Each row is a point on a landscape with many valleys, with its height.
A ball rolls from a point to the lowest of its 2 nearest points, and stops where none of them is lower. Distance is the straight distance between rows; heights are no part of it.
K_77: [-28   4  21 -10  -8 -21 -25  15   3 -16  -4  11  42  13  28   0 -40  24
  12 -31  21   6  19 -11  -7]  h=325
K_213: [ -6 -18 -38  15 -34  -3 -15  57 -26  19   9  27  27 -12  25  12   1 -29
  20  25  33  26  28   8  -7]  h=305
K_130: [ 33 -37  33  17 -11 -30   8  12  -1 -15 -93 -55 -28   7 -12   5 -54  31
  -8 -10 -36  37  -7  -9   4]  h=680
K_98: [  5  26  -4  16  51  67 -10 -27  -3  29  24  12   9  30   3  12  11  -2
 -23 -16 -25  -6  23  24   6]  h=341
K_704: [-43 -45  26  26  44   1   7   9  -6  -3   8 -32 -56  49 -21  50  13 -12
 -16  28 -41  -1  43  41 -46]  h=800
K_28: [-24 -36  -1  12  41 -52   3 -20  -2  -3 -29 -22  26   6  -4   1 -36  -1
  14  13  -6  21 -11 -19   8]  h=569
K_162: [ 45 -47 -11  27  14  24 -14  18  -7 -15  11  29  10  29  19 -10   7  -2
  17  25 -16   1  18  28 -28]  h=359
K_751: [ 17  -1  10  14  20 -11  29 -30   9 -10 -14 -12 -35  54 -60  -9 -26  19
  19 -39  18  10  51   0  -6]  h=554
K_580: [ 37  30  -8   3 -15  23   2  -5 -13  23  10  21  -9 -53  22  -4  35 100
  12 -15 -27  39 -35  28  52]  h=766
K_517: [ 19   9 -20 -27 -29  28  -3  25  19  17  59  -4  29 -50  -9 -20  62  37
 -32   5  10  12  12  10  10]  h=785
K_622: [ -6 -46 -10  49  25   6 -14 -10 -26 -20 -13  11  15  32   1  24 -11   4
  28  55  -9  -3  35  11  22]  h=524
K_233: [  6 -18  -9  29 -49  17 -49  -4   0  17  37  39  -8 -14  36  25   5 -20
  12  39  31 -10 -54   1  -2]  h=749
K_8: [-37  38  20   3  30  -2 -24  11   6  13 -27   4  14 -28   1  27 -23 -53
 -22  31  27  29  29  -3 -34]  h=512
K_76: [-13   0  -7 -36  41 -21  26 -38 -17 -10  15  -5  23  16   4   7 -30   3
  -2 -50  12 -52  15  20  41]  h=545
K_658: [-19  20  10 -20  68  25   4 -12  -9  -6  15 -16   1  17   1  11  10 -19
 -25  -9 -25 -49  18  43  23]  h=457
K_118: [-49  -6  43  48  -1   8  25   8 -23  39  -6  -9 -36  30 -13  34  18 -12
 -20   7 -17 -11  50   8 -40]  h=739
K_954: [ 23 -17  53  -2 -14  27  16  -2   4  33  -9 -19  10  16  26 -25 -33 -10
 -27   7   7   5 -28   9  -4]  h=738
K_631: [-58 -16  26 -11  28 -72   8 -27  -4 -24  -3 -33  25  38 -11   6  -8 -19
  22 -28 -19   0 -17   9 -20]  h=509
K_920: [-13  -2 -36  21 -51  -9 -23   1  -9  12  25  34 -14  -8  24  -6 -20  18
  17  21  47  33 -66 -31  -6]  h=775
K_857: [  8  -1 -15  31  -7  11  -1  10  18  38 -26  -4  26  22  11 -26   6  33
  32   3 -39  39 -52   1 -17]  h=677
K_955: [-27 -44   6   0  30 -29   4   0 -27 -23 -24 -50 -18   8  -6  54 -45   9
 -26  26   1  31  12   6  -3]  h=570
K_690: [ 32   8 -23  18 -31  12  21   8  -3  34 -22  22   9 -73  25 -13  33  60
  24 -22 -48  -4 -11 -20  66]  h=799
K_145: [-42  -7  45 -16  -8 -51   4   7  41   0   2 -38  11  17  -8 -12   5  -7
   7 -18  -6 -17 -29  13 -57]  h=444
K_671: [-27  13 -55 -16 -48  13 -12   9 -21 -13  20  40  11 -23  27 -21  28  36
  19  23  27  36 -33  -5  22]  h=796
K_889: [ 60  13  13  -2 -41  21 -12 -36  17  -4  44  49  22 -21  -3 -58  -9  46
   1   1  33  -2 -21  -8  28]  h=441
K_19: [  1  16 -28 -63  41  51   1  21  39  33  42 -13 -42  -4 -12   6  31 -36
   4  51 -22 -22  -2  11  -3]  h=828
K_2: [-29  11 -58   2   6 -23  32  -2  20 -44  26   9 -39   9 -41 -25  18  12
  -8  -4  27 -42  22  -4   1]  h=462
K_50: [-66  37  20  -3   8 -27  10  21   2  28 -29 -22  -3 -16  13  14 -24 -31
 -47  -7   8 -15 -13  -3 -18]  h=580
K_66: [ -9   6  17   1 -17  25 -25  12  19 -17 -38 -31 -44  33  -8  11 -17 -45
   8 -12  25  12  20   2  36]  h=295
K_327: [ -7   4 -34  -9  11  30  -8   4  44  23  57   8  -7 -17 -25  -3  50  -8
 -20  38  23 -20  -2  -4 -10]  h=807
K_445: [ 22  13 -40   8   8  39  -4 -12   9  27  12  14  20 -13  25  -5  26  61
  17  10 -15  22 -49  38   2]  h=726
K_178: [ 21   4  18 -30 -35   8  33 -38 -14  15  31  43  37 -34  32 -45  -8  57
   8 -35  12 -13   9 -25  35]  h=491
K_632: [-19 -13  38  15  -7 -12 -42  19  23  18 -19 -19   1  -8   9  20 -34 -22
  -4 -15  34 -10  35 -11  38]  h=389
K_325: [-29  53   4 -31  16 -17  11  14  18 -48 -10   4 -55  12 -31 -22  19 -60
 -20   6  -8 -31   9  18  -5]  h=311
K_973: [ 10  22   1 -34 -26  35 -31  29  32  -5  38  13   8 -62  37   0  40  28
 -14  20  21 -35   0  45   1]  h=752
K_375: [ 41  53  27   9 -24  15 -15 -10  -2  -4 -21  19  46 -34  -6 -38   7  45
  15  18 -33  22 -38 -24  27]  h=309
K_625: [ 34 -10  33   8 -13   7  19  -3 -41   8 -45  27  12   9  36 -20 -57   4
  14  -6 -10  32 -27  -6  -6]  h=690
K_107: [ 27  14   7  -6  33  25  22 -13  32  13  10   7 -41  41 -38 -26  -2   7
 -17 -24  14   2  38  28 -44]  h=611
K_279: [-24  26  -3 -51  56  38   3   3   6  49  40  -9 -53  36 -26  21   2 -55
 -28  36   7  -7  28   8  18]  h=846
K_971: [-21   1   4   6   6  19  28 -11  17  37  44  12 -47  39   7  -1   9 -26
 -13  -2  -2 -18  27  15 -50]  h=675
K_506: [-22 -12  21 -26  27 -26  42 -26 -51  23 -27 -16   4  22  27  15 -31  18
  18 -51  -5  -2  11 -15  24]  h=600
K_362: [  2  18  40 -15  39 -18 -17  12  13 -35 -11 -33 -47  21 -37  34 -17 -44
 -38   5 -12   9  21  26 -71]  h=136
K_793: [-44  27   5  -1  16 -19  -6   8  16   1   9  -2  14 -37  18  24   7  26
 -21  -4 -11 -59 -16   4  -7]  h=643
K_677: [ 51 -31 -29  -3 -42 -36 -23   4 -16 -43 -11  25  41 -31  -4 -27  -6  18
   9  -8 -22  10 -29 -50  12]  h=833
K_496: [ 27  41 -24   8  26  42 -16 -61  -7  13  12   7   3  12  -4  18  21  -9
  20 -55 -17  -3 -12   5  29]  h=430
K_727: [ -2  -3 -36  14   4 -15  -7 -19   7 -36   5   9 -28  34 -48  -4 -18  28
  14 -22  36  -3  36 -41  19]  h=511
K_555: [ 27  13 -20  12   9  26  20 -26 -12   6  -9   9  -1  -8 -27   0   8 -39
  23 -10  21  -9  18 -11  -3]  h=492
K_384: [-23 -13  21  30 -13   5 -38  34   2  40  -3  16  32 -14  -3  13 -18 -47
   2  59  31  28  13  -3 -11]  h=436
K_55: [ 44 -16  11  27 -39 -19   9  26   1  -3 -65 -22 -21  -8 -17  -4 -29 -10
  15  -1 -10  23 -21 -48  14]  h=727
K_820: [  4  -8  78 -18 -19 -20  30 -33 -58  -2 -34   4   5  14  13  16 -47   2
  22 -27  -7  26  26 -14   6]  h=640
K_36: [-24  -9 -16   5 -23  18 -24   5   5   3  49  26  13 -46  57  15  23  20
 -12   0   0 -39 -30  18 -15]  h=701
K_767: [-18   9 -21   4 -55   4  -4  -3  13  13  10  31  12 -42   8 -41  55  48
  35  -8  -4  18  12   0  48]  h=819
K_924: [ 34 -34 -18  -6 -32 -42  -1  11 -27 -18 -20 -24  50 -28  22  14   8   2
  33  -8 -22 -26 -61 -45  33]  h=808
K_70: [ 22  -8  28   8 -15 -35  21  -6 -18 -13 -61 -34   4  18 -28 -16  -1 -24
  21 -23 -45 -12 -10 -53  44]  h=761
K_6: [ 46 -44  52  37 -10  20  -9  11  13  19 -23 -29 -12  29 -25 -13 -17 -30
 -43  16   0  32  14  -5 -34]  h=779
K_864: [  6  10 -35 -33 -15 -30  36 -24 -12 -18  10  32  18 -73  29 -12  12  47
   9 -40  -2 -34   0 -25  13]  h=536
K_68: [-23  10  19 -25  20 -46  -3   5  46 -22  -3 -24 -34  29  -7  14   5 -57
  12  20  12   2 -14  32 -77]  h=328
K_377: [ 43  35  40  -1 -14  19 -27 -34  10   9  29  26  50  -1 -29 -29   8  26
  28  36  23  18 -17  19  14]  h=386
K_140: [ -9  24  12  -9  -4   1  -2  35   0 -49 -17 -15 -65   7 -22  31  -3 -38
 -22   0  36 -31  45   1   3]  h=154
K_288: [ 48 -50 -25  34  24  -1 -25   0  18 -24 -17   0 -16  25  23   1 -44  -6
  -2  -7  -2  28  -6   7 -26]  h=515
K_435: [-27 -31 -34   1  14 -15  -5  14 -15 -14  26 -28  -8  40 -21  43  -4 -10
 -17  12  26  13  12   5 -27]  h=499
K_297: [ 14  11 -18  -1 -20 -18  21 -15 -38 -25 -15 -41  35 -10 -22   2  39  -5
  -4 -30 -50 -20 -39 -48  32]  h=784
K_836: [-18  -8 -34 -30 -21 -33  50   6 -12  -7  15   5  19 -53  32   0   5 -17
   8  -5  28 -27  -9  -4 -20]  h=589
K_173: [ 10  29  23  15  15  13 -22  -3  -8 -21 -20  20  50  -9  19 -16   3   8
 -14 -21 -29  15  -2   0  -5]  h=183
K_266: [ 16  12 -46 -24 -15  13  30   1 -37 -22  21   1  15 -40  -8   2  36 -34
 -23   8  26 -10  -5 -26   4]  h=539
K_108: [ 14 -25   1  18  16  -5 -11  16  35  14 -63 -28 -18  36  11 -15 -37  15
  -6 -32 -35  26 -35   8 -19]  h=609
K_650: [-32 -20 -28  -6   0  24 -16  31 -20   9  45  23  12  24   6  24  27 -32
  -9  31  25  29  50   1 -30]  h=426
K_590: [-15  12 -44 -28  20  -2   7  19  32 -44  18   1 -30  -4 -43 -39  58 -25
  -8  20 -20 -51   2  16  23]  h=400

Where does a ball stop that starts at each point below?
K_751 => K_140
K_767 => K_213
K_836 => K_173
K_19 => K_213
K_690 => K_162
K_924 => K_162
K_954 => K_98

Call two points neighbours if one is among the 2 nearest of the other. Go from one point of each pair to the other, from neighbour to neighbour, staying as low as possible. Name the highest point that can't be avoided.
K_173, K_98 => K_836
K_162, K_213 => K_955
K_162, K_362 => K_28
K_140, K_173 => K_632
